Points, in no order, along strands that fork and pass close to each other.
(in the rows, 128 means zero)
Two points are linked if the straight distance between their rows is under 86.9. Some points are linked to none.
J_907: | 130 | 129 | 113 | 131 | 146 | 105 | 104 | 127 | 123 | 150 | 146 | 117 | 127 | 139 | 116 | 136 | 118 | 139 | 128 | 136 | 124 | 135 | 144 | 140 | 100 | 140 | 110 | 113 | 147 | 138 |
J_777: | 129 | 104 | 120 | 171 | 127 | 159 | 121 | 131 | 149 | 132 | 117 | 139 | 106 | 110 | 123 | 114 | 156 | 125 | 129 | 120 | 102 | 126 | 137 | 140 | 110 | 141 | 109 | 125 | 121 | 145 |
J_654: | 107 | 127 | 129 | 131 | 117 | 175 | 138 | 138 | 118 | 106 | 134 | 117 | 145 | 126 | 142 | 137 |  90 | 116 | 158 | 131 | 111 | 129 | 116 | 135 | 138 | 128 | 109 | 134 | 113 | 156 |
J_103: | 104 | 166 | 140 | 139 | 156 | 121 | 114 | 134 | 119 | 147 | 130 | 121 | 159 | 129 | 128 | 136 | 119 | 151 | 135 | 150 | 146 | 109 | 117 | 139 | 120 | 132 | 125 | 155 | 139 |  95 |
J_241: | 102 | 117 | 125 | 132 | 129 | 116 | 142 | 120 | 109 | 128 | 144 | 131 | 119 | 143 | 155 | 121 | 135 | 152 | 124 |  99 | 125 | 121 | 114 |  85 | 119 | 111 |  84 | 145 | 149 | 121 |
J_580: | 144 | 129 | 155 | 105 | 110 | 107 | 154 | 104 | 154 | 154 | 113 | 120 | 121 |  98 | 115 | 135 | 124 | 101 | 139 | 115 | 121 | 161 | 150 | 155 | 143 | 103 | 103 | 121 | 167 | 168 |
J_576: | 131 |  98 | 118 | 141 | 120 | 137 |  97 | 132 | 159 | 112 | 133 | 139 | 133 | 137 | 144 | 132 | 138 | 144 |  97 | 114 | 116 | 105 | 109 | 113 | 149 | 129 | 107 | 160 | 104 | 113 |
J_259: | 119 | 122 | 101 | 141 | 134 |  69 | 114 | 134 | 113 | 136 | 123 | 144 | 138 | 152 | 117 | 153 | 158 | 127 | 123 | 123 | 154 | 110 | 142 | 115 |  98 | 127 | 155 |  77 | 101 | 121 |
J_650: | 112 | 120 | 119 | 114 | 120 | 150 |  96 | 138 | 120 | 146 | 133 | 129 | 124 | 132 | 103 | 120 | 150 | 123 | 131 | 113 | 115 | 107 | 124 | 117 | 130 | 146 |  98 | 137 | 105 | 124 |
J_196: | 116 | 135 | 136 | 117 |  94 | 126 | 140 | 118 | 146 | 118 |  80 | 169 | 143 |  80 | 136 | 112 | 150 |  94 | 140 | 136 | 141 | 176 | 185 | 152 | 153 | 103 | 128 | 108 | 142 | 182 |
J_969: | 143 |  95 |  86 | 160 | 127 | 106 | 109 | 120 | 127 | 146 | 121 | 105 | 136 | 143 | 124 | 128 | 159 | 122 |  97 | 129 | 137 | 104 | 132 | 116 | 119 | 142 | 140 | 122 |  83 |  92 |
J_626: | 146 | 115 | 136 | 126 | 159 | 120 | 146 | 141 | 134 | 112 | 101 | 115 | 121 | 129 | 139 | 128 | 128 | 141 | 129 | 122 | 142 | 122 | 107 | 119 | 118 |  80 | 106 | 117 | 169 | 133 |
J_377: | 143 | 139 | 159 | 101 | 118 | 124 | 174 | 112 | 145 | 157 | 130 | 121 | 128 |  99 | 127 | 138 | 102 | 125 | 140 |  82 | 135 | 138 |  94 | 132 | 131 | 116 |  84 | 135 | 175 | 141 |
J_638: | 151 | 145 | 156 | 130 | 116 | 156 | 119 | 117 | 140 | 139 | 126 | 101 | 104 | 111 | 128 | 111 |  95 | 138 | 136 | 103 | 121 | 120 | 118 | 140 | 142 | 142 |  62 | 152 | 156 | 126 |
J_632: | 149 | 142 | 129 | 128 | 136 | 107 | 114 | 125 | 111 | 135 | 138 | 134 |  85 | 168 | 114 | 103 | 160 | 135 | 140 | 133 | 129 | 106 | 117 |  94 | 128 | 126 | 154 | 131 | 128 |  94 |
J_778: | 106 | 119 | 127 | 120 | 140 | 110 | 125 | 145 | 105 | 128 | 162 | 112 | 130 | 144 | 138 | 130 | 146 | 140 |  92 | 139 | 119 | 117 | 100 | 129 | 122 | 162 | 156 | 147 | 131 |  74 |
J_814: | 148 | 128 | 109 | 138 | 143 | 111 | 100 | 118 | 117 | 140 | 129 |  96 |  98 | 161 | 112 | 121 | 135 | 140 | 137 | 143 | 135 |  94 | 130 | 111 | 139 | 136 | 156 | 129 | 133 | 107 |
J_466: | 169 | 158 | 135 | 122 | 132 | 160 | 126 | 132 | 132 | 118 | 121 | 125 |  98 | 115 |  99 | 103 | 134 | 137 | 116 | 111 | 101 | 110 | 109 | 125 | 135 | 119 | 142 | 144 | 108 | 113 |
J_330: | 108 | 123 | 132 | 122 | 136 | 108 | 100 | 148 | 129 | 132 | 143 | 124 | 121 | 122 | 131 | 127 | 121 | 145 | 101 | 116 | 125 | 107 |  98 | 117 | 127 | 151 | 126 | 161 | 157 |  89 |
J_353: | 119 | 105 | 115 | 100 | 128 | 146 | 120 | 128 | 139 | 140 | 144 | 126 | 120 | 172 | 129 | 119 | 116 | 140 | 134 | 144 | 140 | 131 | 114 | 118 | 137 | 136 | 149 | 138 | 132 | 106 |
J_52: | 143 |  99 | 111 | 148 | 118 | 147 | 114 | 126 | 133 | 138 | 125 | 150 | 120 | 138 | 112 | 105 | 167 |  88 | 135 | 134 | 114 | 136 | 136 | 135 | 117 | 130 | 127 | 108 | 109 | 146 |
J_245: | 100 |  99 | 131 | 132 | 124 | 108 | 115 | 147 | 152 | 120 | 124 | 148 | 149 | 128 | 136 | 155 | 113 | 121 | 127 | 152 | 141 | 143 | 135 | 123 | 136 | 124 | 167 | 148 | 128 | 119 |
J_260: | 156 | 152 | 162 | 143 | 112 | 154 | 182 | 120 | 151 | 158 | 127 | 137 | 136 |  74 | 125 | 127 | 106 | 126 | 135 |  96 | 127 | 148 | 103 | 143 | 129 | 134 |  91 | 155 | 165 | 135 |
J_607: | 137 | 149 | 141 | 114 |  73 | 155 | 174 | 122 | 139 | 116 | 130 | 159 | 124 | 106 | 118 | 135 | 114 |  97 | 153 | 104 | 120 | 149 | 142 | 141 | 150 | 101 | 159 | 154 | 133 | 154 |
J_818: | 140 | 141 | 147 | 120 | 141 | 123 | 144 | 115 | 104 | 102 | 122 | 117 | 113 | 126 | 129 | 113 | 128 | 115 | 151 | 131 | 133 | 144 | 154 | 136 | 121 | 115 | 148 | 115 | 148 | 155 |
J_468: | 162 | 146 | 140 | 131 | 154 | 167 | 154 | 141 | 115 | 104 | 130 | 103 | 112 | 116 | 144 | 112 |  88 | 162 | 124 | 133 | 109 | 121 | 108 | 134 | 129 | 120 | 127 | 133 | 138 | 108 |
J_31: | 118 | 127 | 126 | 105 | 130 |  90 | 128 | 116 |  81 | 103 | 126 | 125 | 141 | 143 | 145 | 115 | 161 | 101 | 146 | 146 | 163 | 131 | 160 | 133 | 120 | 152 | 188 | 106 |  99 | 117 |
J_139: | 156 | 127 | 129 | 124 | 137 | 101 | 127 | 106 | 113 | 121 | 124 | 135 |  90 | 141 | 108 | 101 | 175 | 113 | 132 | 123 | 137 | 119 | 127 |  93 | 121 | 111 | 169 | 111 | 120 | 126 |
J_15: | 114 | 120 | 101 | 164 | 104 | 173 | 125 | 133 | 162 | 130 |  97 | 133 | 116 |  90 | 136 | 125 | 135 | 111 | 147 | 122 | 101 | 114 | 132 | 143 | 134 | 119 |  99 | 135 | 121 | 156 |
J_328: | 108 | 112 | 121 | 115 | 109 | 154 | 127 | 150 | 137 | 126 | 132 | 135 | 142 | 117 | 129 | 162 |  89 | 110 | 153 | 140 |  95 | 149 | 141 | 139 | 127 | 135 |  96 | 119 | 107 | 166 |
J_738: | 122 | 116 | 125 | 124 | 137 | 102 | 141 | 143 | 104 | 115 | 139 | 141 | 135 | 163 | 135 | 141 | 161 | 134 | 146 | 130 | 131 | 119 | 142 | 125 | 105 | 107 | 137 | 138 | 129 | 122 |
J_389: | 101 | 129 | 115 | 102 | 128 |  70 | 107 | 146 | 113 | 155 | 129 | 117 | 134 | 141 | 111 | 149 | 149 | 121 | 121 | 139 | 161 | 132 | 148 | 124 |  98 | 165 | 151 | 122 | 121 |  98 |
J_84: | 114 | 121 | 142 | 140 | 120 | 141 | 118 | 115 | 147 | 128 | 116 | 143 | 133 | 128 | 117 | 127 | 108 | 110 | 138 | 137 | 126 | 150 | 125 | 110 | 158 |  93 | 116 | 122 | 137 | 159 |
J_784: | 155 | 131 | 131 | 131 | 142 | 153 | 148 | 133 | 107 | 117 | 153 | 135 | 115 | 131 | 109 | 114 | 139 | 147 | 101 | 125 | 110 | 152 | 135 | 130 |  95 | 146 | 128 | 129 | 117 | 128 |
J_755: | 161 | 145 | 162 | 133 | 126 | 142 | 163 | 117 | 136 | 105 | 130 | 120 | 114 | 125 | 140 | 125 | 135 | 124 | 151 | 110 | 106 | 134 | 112 | 144 | 126 | 104 | 109 | 152 | 132 | 142 |
J_469: | 140 | 119 | 112 | 155 | 144 | 118 | 125 | 116 | 114 | 127 | 126 | 108 | 129 | 151 | 145 | 105 | 177 | 127 | 116 | 140 | 124 | 104 | 123 | 127 | 108 | 141 | 136 | 136 |  79 |  80 |
J_605: | 139 | 117 | 106 | 129 | 127 | 143 | 115 | 125 | 147 | 114 | 142 | 114 | 139 | 135 | 124 | 149 | 120 | 144 | 108 | 124 | 107 | 112 | 110 | 130 | 141 | 138 | 143 | 152 |  93 | 124 |
J_300: | 100 | 108 | 117 | 123 | 135 |  86 |  80 | 149 | 144 | 131 | 133 | 117 | 126 | 135 | 141 | 144 | 124 | 136 |  85 | 124 | 133 | 109 |  90 | 109 | 130 | 151 | 109 | 128 | 140 | 109 |
J_120: | 140 | 129 | 183 | 111 | 123 | 148 | 181 | 121 | 129 | 123 | 104 | 113 | 101 | 124 | 115 | 120 | 120 | 116 | 128 | 109 | 134 | 152 | 114 | 151 | 138 |  99 |  99 | 106 | 157 | 153 |
J_881: |  96 | 120 |  97 | 109 | 134 |  52 |  96 | 136 | 129 | 162 | 128 | 107 | 138 | 135 | 124 | 151 | 132 | 114 |  94 | 147 | 145 | 137 | 124 | 117 | 100 | 160 | 126 |  80 | 124 | 113 |
J_162: | 155 | 150 | 128 | 100 | 127 | 147 | 150 | 131 | 138 | 132 | 125 | 129 | 151 | 108 | 115 | 142 |  82 | 125 | 157 | 123 | 139 | 129 | 126 | 149 | 132 | 108 | 151 | 132 | 154 | 147 |
J_279: | 159 | 136 | 154 | 108 | 102 | 113 | 177 | 121 | 148 | 169 |  93 | 124 | 143 |  84 | 115 | 156 | 107 |  96 | 158 | 111 | 137 | 142 | 133 | 141 | 162 |  89 |  96 | 123 | 168 | 162 |
J_584: | 118 | 139 | 121 | 127 | 120 |  73 | 112 | 130 |  87 | 120 | 131 | 150 | 145 | 163 | 122 | 138 | 154 | 110 | 134 | 143 | 172 | 131 | 163 | 124 | 111 | 148 | 168 |  80 | 100 | 123 |
J_463: | 137 | 141 | 122 | 131 | 135 | 117 | 139 | 116 |  99 | 123 | 158 | 123 | 127 | 164 | 146 | 109 | 124 | 130 | 127 | 138 | 128 | 144 | 144 | 143 |  91 | 152 | 146 | 135 | 114 |  93 |
J_22: | 137 | 117 | 115 | 113 | 140 | 143 | 110 | 126 | 147 | 125 | 146 | 111 | 125 | 167 | 141 | 136 | 111 | 166 | 117 | 133 | 130 | 100 |  97 | 131 | 139 | 149 | 138 | 133 | 107 | 101 |
J_628: | 151 | 128 | 130 | 115 | 137 | 164 | 142 | 133 | 136 | 123 | 123 |  96 | 133 | 117 | 130 | 124 |  75 | 132 | 134 | 132 | 128 | 137 | 120 | 148 | 133 | 121 | 127 | 139 | 157 | 132 |
J_671: | 113 | 141 | 114 | 143 | 145 |  88 | 107 | 137 | 131 | 154 | 158 | 118 | 133 | 137 | 138 | 157 | 117 | 161 | 122 | 137 | 119 | 111 | 114 | 133 | 108 | 156 | 104 | 122 | 166 | 129 |
J_479: | 138 | 137 | 109 | 130 | 146 |  86 | 125 | 127 | 117 | 124 | 145 | 127 | 139 | 147 | 132 | 134 | 118 | 137 | 109 | 137 | 145 | 144 | 140 | 148 |  82 | 146 | 148 | 112 | 136 | 115 |
J_178: | 107 | 131 | 110 | 142 | 132 | 105 |  78 | 135 | 131 | 153 | 132 | 129 | 124 | 131 | 146 | 145 | 109 | 178 | 115 | 128 | 137 |  74 | 130 |  97 | 155 | 147 |  72 | 110 | 151 | 127 |
J_45: |  87 | 104 | 100 | 117 | 125 |  84 |  94 | 165 | 127 | 163 | 136 | 109 | 143 | 146 | 135 | 154 | 137 | 130 |  79 | 138 | 138 | 119 | 105 | 126 | 120 | 168 | 111 | 102 | 132 |  82 |
J_444: | 152 | 141 | 165 |  93 | 144 | 126 | 171 | 125 | 131 | 112 |  95 | 118 | 117 | 122 | 119 | 118 | 130 | 134 | 127 | 119 | 153 | 147 | 113 | 125 | 129 |  78 | 118 | 118 | 157 | 143 |
J_652: | 131 | 140 | 148 | 158 |  89 | 168 | 129 | 124 | 146 | 137 | 125 | 127 | 103 | 109 | 130 | 117 |  95 | 120 | 159 | 107 | 112 | 128 | 132 | 139 | 144 | 141 |  89 | 157 | 146 | 139 |
J_800: | 155 | 161 | 153 | 133 | 121 | 149 | 149 | 123 | 136 | 122 | 141 | 138 | 151 |  99 | 133 | 132 |  99 | 119 | 149 |  99 | 117 | 131 |  92 | 142 | 118 | 123 |  94 | 158 | 130 | 140 |
J_573: | 107 | 108 | 124 | 132 | 137 | 101 | 140 | 115 | 121 | 134 | 140 | 127 | 125 | 155 | 158 | 135 | 158 | 132 | 158 | 122 | 123 | 121 | 131 | 112 | 112 | 103 | 101 | 143 | 147 | 135 |
J_347: | 163 | 116 | 108 | 122 | 121 | 121 | 130 | 112 | 152 |  99 | 124 | 143 | 131 | 125 | 135 | 108 | 148 | 107 | 111 | 139 | 139 | 157 | 144 | 144 | 105 | 143 | 175 | 125 |  84 | 135 |
J_678: | 114 | 119 | 160 | 128 | 108 | 150 | 164 |  99 | 153 | 153 | 104 | 127 | 104 | 121 | 116 | 127 | 132 | 112 | 153 | 127 | 132 | 134 | 132 | 136 | 178 |  90 | 133 | 113 | 169 | 161 |
J_616: | 124 | 134 | 150 | 116 |  90 | 137 | 173 |  92 | 131 | 131 | 101 | 132 | 110 | 109 | 131 | 112 | 141 |  92 | 156 | 111 | 132 | 145 | 160 | 148 | 166 |  92 | 148 | 111 | 159 | 172 |
J_132: | 102 | 151 | 138 | 122 | 138 |  92 | 103 | 154 | 115 | 141 | 132 | 121 | 139 | 142 | 106 | 161 | 143 | 140 | 132 | 144 | 143 | 111 | 135 | 136 | 117 | 150 | 143 | 148 | 121 |  97 |
J_209: | 133 | 116 | 144 | 119 | 125 | 128 | 136 | 111 | 155 | 153 | 123 | 124 | 120 | 114 | 130 | 127 | 117 | 116 | 148 | 104 | 115 | 137 | 112 | 152 | 127 | 113 |  87 | 122 | 166 | 148 |
J_327: | 124 | 153 | 132 | 141 |  99 | 161 | 138 |  99 | 139 | 148 | 121 | 111 | 104 | 104 | 115 | 111 | 119 | 105 | 150 | 120 | 107 | 141 | 145 | 144 | 146 | 121 | 122 | 151 | 145 | 150 |
J_727: | 113 | 163 | 139 | 129 | 140 | 151 | 139 | 113 | 102 | 111 | 138 | 105 | 150 | 134 | 136 | 134 | 108 | 137 | 158 | 138 | 118 | 115 | 121 | 125 | 138 | 119 | 125 | 148 | 103 | 137 |
J_718: |  99 | 106 | 117 | 128 | 146 | 106 | 136 | 148 | 101 | 125 | 134 | 131 | 162 | 132 | 129 | 167 | 173 | 133 | 123 | 147 | 124 | 123 | 154 | 137 | 113 | 129 | 140 | 122 | 108 | 130 |
J_320: | 115 | 116 | 126 | 143 | 131 |  94 | 109 | 139 | 126 | 139 | 130 | 129 | 110 | 119 | 151 | 148 | 120 | 161 | 126 | 111 | 119 |  97 | 119 |  82 | 139 | 124 |  54 | 109 | 170 | 152 |
J_49: | 136 | 131 | 132 | 151 | 142 | 137 | 150 | 128 | 104 | 112 | 135 | 130 | 109 | 150 | 160 |  96 | 141 | 139 | 134 | 137 | 111 | 130 | 134 | 125 | 100 | 134 | 142 | 141 |  84 |  82 |
J_69: | 129 | 140 | 121 | 139 | 130 | 118 |  76 | 134 | 129 | 122 | 144 | 116 | 133 | 155 | 149 | 145 |  98 | 173 |  93 | 128 | 142 |  86 | 122 | 116 | 153 | 160 |  79 | 123 | 122 | 116 |
J_432: |  98 | 132 | 123 | 113 | 101 | 161 | 136 | 109 | 143 | 149 | 112 | 134 | 120 |  97 | 108 | 100 | 149 |  89 | 138 | 129 | 120 | 160 | 151 | 139 | 138 | 122 | 135 | 145 | 131 | 148 |
J_647: | 111 | 132 | 133 | 136 | 132 | 150 | 107 | 155 | 118 | 136 | 137 | 136 | 156 | 119 | 104 | 162 | 113 | 131 | 142 | 150 |  97 | 130 | 135 | 129 | 139 | 130 |  80 | 120 | 118 | 163 |
J_97: | 146 | 136 | 131 | 123 | 142 | 179 | 126 | 139 | 110 | 106 | 134 | 112 | 112 | 132 | 157 |  99 | 104 | 168 | 112 | 116 | 114 |  95 | 115 | 131 | 133 | 147 | 102 | 133 | 115 |  97 |
J_788: | 131 | 143 | 117 | 117 | 152 | 126 | 135 | 131 | 118 | 126 | 116 | 132 | 142 | 116 | 107 | 139 | 133 | 149 | 132 | 129 | 146 | 120 | 150 | 125 | 104 | 123 | 159 | 112 | 113 | 142 |
J_878: | 102 |  91 | 117 | 138 | 135 | 128 | 131 | 141 | 131 | 132 | 128 | 127 | 137 | 114 | 133 | 157 | 155 | 122 | 149 | 152 |  99 | 124 | 154 | 134 | 132 | 129 | 142 | 131 | 131 | 149 |
J_603: | 126 | 124 | 113 | 107 | 133 | 155 | 110 | 146 | 134 | 129 | 112 | 115 | 132 | 119 | 101 | 114 | 129 | 103 | 120 | 143 | 139 | 137 | 123 | 148 |  99 | 168 | 144 | 108 |  81 | 129 |
J_699: | 183 | 128 | 137 | 104 | 127 | 113 | 140 | 116 | 144 | 107 | 125 | 152 | 107 | 137 | 134 |  93 | 155 | 135 | 126 | 145 | 156 | 173 | 157 | 142 | 100 | 149 | 158 | 126 | 114 | 130 |
J_852: | 109 | 103 | 124 | 133 | 107 | 153 | 115 | 123 | 131 | 106 | 138 | 131 | 132 | 119 | 163 | 133 | 116 | 145 | 111 |  95 | 115 |  93 | 122 |  93 | 164 | 132 |  88 | 160 | 106 | 126 |
J_47: | 158 | 151 | 140 | 108 | 149 | 157 | 118 | 141 | 108 | 128 | 138 | 121 |  91 | 134 | 110 |  97 | 130 | 168 | 107 | 117 | 116 | 101 | 105 | 111 | 135 | 141 | 114 | 130 | 132 |  98 |
J_598: | 116 | 126 | 143 | 134 | 128 | 149 | 156 | 125 | 110 | 103 | 140 | 132 | 123 | 132 | 164 | 119 | 119 | 162 | 122 | 101 | 120 | 115 | 107 |  84 | 141 | 113 |  91 | 158 | 115 | 111 |
J_423: | 142 | 117 |  98 | 150 | 121 | 142 | 139 | 129 | 139 |  93 | 126 | 137 | 139 | 122 | 136 | 141 | 130 | 117 | 115 | 137 | 118 | 142 | 146 | 145 | 113 | 128 | 169 | 125 |  90 | 150 |
J_2: | 129 |  98 | 112 | 144 | 107 | 134 | 144 | 134 | 141 | 110 | 124 | 133 | 126 | 109 | 135 | 146 | 142 | 103 | 137 | 131 |  98 | 144 | 160 | 137 | 130 | 111 | 143 | 146 | 122 | 163 |
J_481: | 138 | 113 | 128 | 147 | 150 | 101 | 122 | 132 | 131 | 126 | 114 | 112 | 107 | 122 | 132 | 147 | 117 | 150 | 136 | 112 | 127 | 113 | 121 | 103 | 121 | 105 |  85 | 103 | 164 | 158 |
J_606: | 134 | 136 | 150 | 103 |  95 | 130 | 155 | 107 | 121 | 114 | 136 | 163 | 125 | 127 | 127 | 119 | 125 | 100 | 154 | 109 | 131 | 148 | 145 | 134 | 156 |  93 | 169 | 127 | 155 | 155 |
J_193: | 142 | 149 | 122 | 124 |  86 | 134 | 169 | 128 | 148 | 123 |  88 | 159 | 159 |  67 | 139 | 140 | 129 |  92 | 159 | 128 | 133 | 160 | 167 | 158 | 153 |  96 | 124 | 127 | 145 | 184 |
J_307: | 145 | 126 | 148 | 109 | 110 | 156 | 152 | 128 | 133 | 115 | 133 | 136 | 107 | 143 | 130 | 109 | 148 |  99 | 155 | 120 | 106 | 135 | 126 | 160 | 126 | 114 | 142 | 144 | 137 | 128 |
J_166: | 134 | 135 | 126 | 149 | 117 | 153 |  95 | 137 | 124 | 123 | 153 | 138 | 125 | 148 | 132 | 128 |  95 | 170 | 114 | 119 | 129 | 113 | 133 | 116 | 140 | 155 |  79 | 144 | 118 | 116 |
J_500: |  92 |  99 | 116 | 150 | 138 | 125 | 133 | 127 | 118 | 123 | 148 | 118 | 144 | 123 | 143 | 137 | 117 | 136 |  89 | 130 | 118 | 129 | 116 | 122 | 127 | 148 | 159 | 131 | 132 |  99 |
J_926: |  95 | 135 | 116 | 155 | 134 | 104 | 115 | 138 | 119 | 128 | 125 | 108 | 140 | 163 | 161 | 133 | 124 | 157 |  78 | 134 | 153 | 100 |  97 | 116 | 141 | 134 | 143 | 114 | 129 |  57 |
J_739: | 127 | 107 | 132 | 118 | 142 | 114 | 109 | 134 | 124 | 109 | 122 | 133 | 118 | 140 | 111 | 128 | 124 | 111 | 127 | 164 | 162 | 144 | 136 | 113 | 130 | 153 | 183 |  84 | 113 | 142 |
J_660: | 119 | 136 | 109 | 136 | 155 | 102 | 118 | 129 | 112 | 128 | 121 | 124 | 129 | 152 | 116 | 143 | 140 | 156 | 123 | 125 | 149 | 103 | 119 | 104 | 109 | 120 | 137 |  91 | 112 | 127 |
J_438: | 114 | 114 | 110 |  95 | 123 | 135 | 100 | 125 | 148 | 148 | 117 | 133 | 128 | 119 | 103 | 123 | 136 |  99 | 141 | 112 | 127 | 117 | 119 | 133 | 110 | 139 | 129 | 121 |  93 | 132 |
J_210: | 111 | 125 | 120 | 131 | 126 | 130 | 114 | 145 | 117 | 119 | 115 | 118 | 136 | 122 | 106 | 142 | 114 | 114 | 112 | 154 | 151 | 142 | 146 | 130 | 121 | 169 | 171 | 100 |  80 | 125 |
J_136: | 105 | 120 | 120 | 112 | 111 | 140 | 119 | 130 | 151 | 141 |  93 | 158 | 141 |  82 | 112 | 111 | 146 |  82 | 125 | 155 | 117 | 172 | 164 | 144 | 142 | 111 | 134 | 112 | 136 | 164 |
J_40: | 116 | 132 | 142 | 131 | 134 | 134 | 112 | 151 | 114 | 130 | 132 | 129 | 114 | 135 | 102 | 133 | 160 | 143 | 132 | 136 | 126 | 115 | 132 | 114 | 126 | 149 | 132 | 161 | 109 | 111 |
J_918: | 141 | 134 | 132 | 146 | 118 | 169 | 111 | 147 | 125 | 130 | 142 | 135 | 134 | 125 | 110 | 132 | 109 | 145 | 116 | 123 | 110 | 143 | 134 | 130 | 133 | 140 |  66 | 144 | 125 | 146 |
J_750: | 111 | 114 | 132 | 125 | 118 | 124 | 118 | 133 | 157 | 115 | 107 | 167 | 155 | 122 | 121 | 130 | 116 | 107 | 130 | 145 | 149 | 157 | 140 | 118 | 147 |  92 | 162 | 134 | 128 | 143 |
J_604: | 117 | 156 | 126 | 127 | 158 | 119 | 127 | 136 |  92 | 125 | 139 | 131 | 143 | 150 | 140 |  92 | 123 | 125 |  93 | 145 | 132 | 126 |  98 | 129 | 116 | 114 | 161 | 116 | 129 |  63 |
J_154: | 159 | 164 | 129 | 116 |  88 | 146 | 167 | 126 | 138 |  93 | 114 | 159 | 153 |  98 | 142 | 138 | 122 | 109 | 167 | 127 | 137 | 148 | 156 | 161 | 150 | 105 | 159 | 142 | 138 | 176 |
J_351: |  95 | 106 | 126 | 158 | 139 | 110 | 115 | 133 | 150 | 115 | 140 | 129 | 161 | 139 | 151 | 163 | 125 | 136 | 108 | 147 | 126 | 122 | 110 | 141 | 137 | 134 | 156 | 131 | 114 | 105 |
J_936: | 119 | 142 | 145 | 145 | 140 | 130 | 127 | 107 | 130 | 119 | 138 | 121 | 147 | 129 | 135 | 137 | 104 | 132 | 140 | 137 | 128 | 132 | 107 | 101 | 155 | 103 | 107 | 143 | 137 | 154 |
J_743: | 145 | 112 | 135 | 119 | 123 | 126 | 113 | 123 | 158 | 147 | 144 | 122 | 124 | 120 | 143 | 133 | 103 | 139 | 123 | 101 | 108 | 125 | 105 | 139 | 132 | 135 |  58 | 141 | 165 | 136 |
J_215: | 130 | 114 | 129 |  91 | 129 | 146 | 142 | 123 | 130 | 133 | 146 | 141 | 121 | 144 | 119 | 114 | 144 | 122 | 140 | 128 | 124 | 140 | 123 | 137 | 122 | 132 | 157 | 131 | 138 | 123 |
J_663: | 164 | 147 | 131 | 110 | 128 | 118 | 166 | 122 | 141 | 155 | 109 | 117 | 150 |  86 | 119 | 158 |  87 | 128 | 167 | 117 | 152 | 135 | 135 | 118 | 145 | 104 | 125 | 137 | 166 | 153 |
J_261: | 108 | 163 | 140 | 128 | 160 | 145 | 117 | 122 | 105 | 130 | 121 | 116 | 141 | 127 | 126 |  93 | 125 | 126 | 123 | 152 | 133 | 125 | 119 | 136 | 117 | 130 | 145 | 138 | 116 |  89 |
J_163: | 136 | 123 | 118 | 127 | 127 | 117 | 110 | 105 | 119 | 132 | 120 | 138 | 115 | 121 | 104 |  98 | 158 |  91 | 136 | 129 | 135 | 135 | 152 | 121 | 118 | 131 | 163 | 107 | 116 | 144 |
J_265: | 144 | 154 | 111 | 115 | 143 | 161 | 132 | 124 | 121 | 130 | 114 | 127 | 132 | 126 | 102 | 111 | 135 | 147 | 129 | 110 | 129 | 110 | 122 | 126 | 113 | 111 | 128 | 128 |  99 | 125 |
J_9: | 155 | 126 | 138 | 123 | 149 | 117 | 152 | 112 | 136 | 104 | 144 | 142 | 114 | 137 | 130 | 115 | 154 | 150 | 103 | 144 | 131 | 168 | 135 | 122 | 103 | 132 | 150 | 126 | 126 | 141 |
J_53: |  94 | 109 | 133 | 157 | 123 | 135 | 108 | 123 | 130 | 129 | 164 | 162 | 139 | 141 | 126 | 121 | 119 | 110 | 112 | 132 | 107 | 154 | 114 | 127 | 126 | 139 | 124 | 128 | 134 | 130 |
J_987: | 139 | 129 | 127 | 132 | 151 | 116 | 110 | 122 | 109 | 121 | 136 | 105 | 109 | 154 | 118 | 114 | 125 | 126 | 119 | 162 | 145 | 117 | 115 | 114 | 136 | 150 | 190 |  93 | 116 | 103 |
J_355: | 114 | 158 | 131 | 149 | 147 | 124 | 103 | 141 |  92 | 123 | 127 | 125 | 136 | 154 | 143 |  97 | 129 | 146 |  79 | 141 | 135 | 102 |  95 | 109 | 144 | 121 | 132 | 122 | 114 |  49 |
J_876: | 126 |  98 |  84 | 155 | 122 |  88 | 111 | 118 | 129 | 146 | 120 | 130 | 137 | 125 | 115 | 145 | 136 | 116 | 111 | 115 | 130 | 117 | 154 | 116 | 112 | 128 | 159 | 103 |  93 | 115 |

A fork is a point with three links, a tip a point with one. Leave the first point through the second and follow the links. Name the first fork or tip that comes.
J_45 / J_300: J_120
J_377 / J_260: J_784
J_647 / J_328: J_132
J_852 / J_576: J_209
J_209 / J_743: J_678

A fork is a point with three links. Follow the links from the first point to the second and name the forks in between, in order.
J_166 / J_210: J_132
J_463 / J_432: J_259, J_209
J_307 / J_162: J_209
J_755 / J_969: J_209, J_259
J_466 / J_671: J_259

Name the points in between on the shortest way along the links from the first point to the second, in order.
J_432 / J_852: J_327, J_652, J_638, J_743, J_209, J_377, J_260, J_800, J_755, J_307, J_215, J_353, J_22, J_605, J_576
J_881 / J_814: J_389, J_132, J_40, J_650, J_438, J_603, J_210, J_739, J_987
J_605 / J_347: J_576, J_852, J_598, J_241, J_573, J_738, J_718, J_878, J_2, J_423
J_84 / J_120: J_936, J_727, J_654, J_328, J_647, J_918, J_166, J_69, J_178, J_320, J_481, J_626, J_444
J_926 / J_351: J_355, J_604, J_261, J_103, J_132, J_389, J_881, J_45, J_300, J_330, J_778, J_500
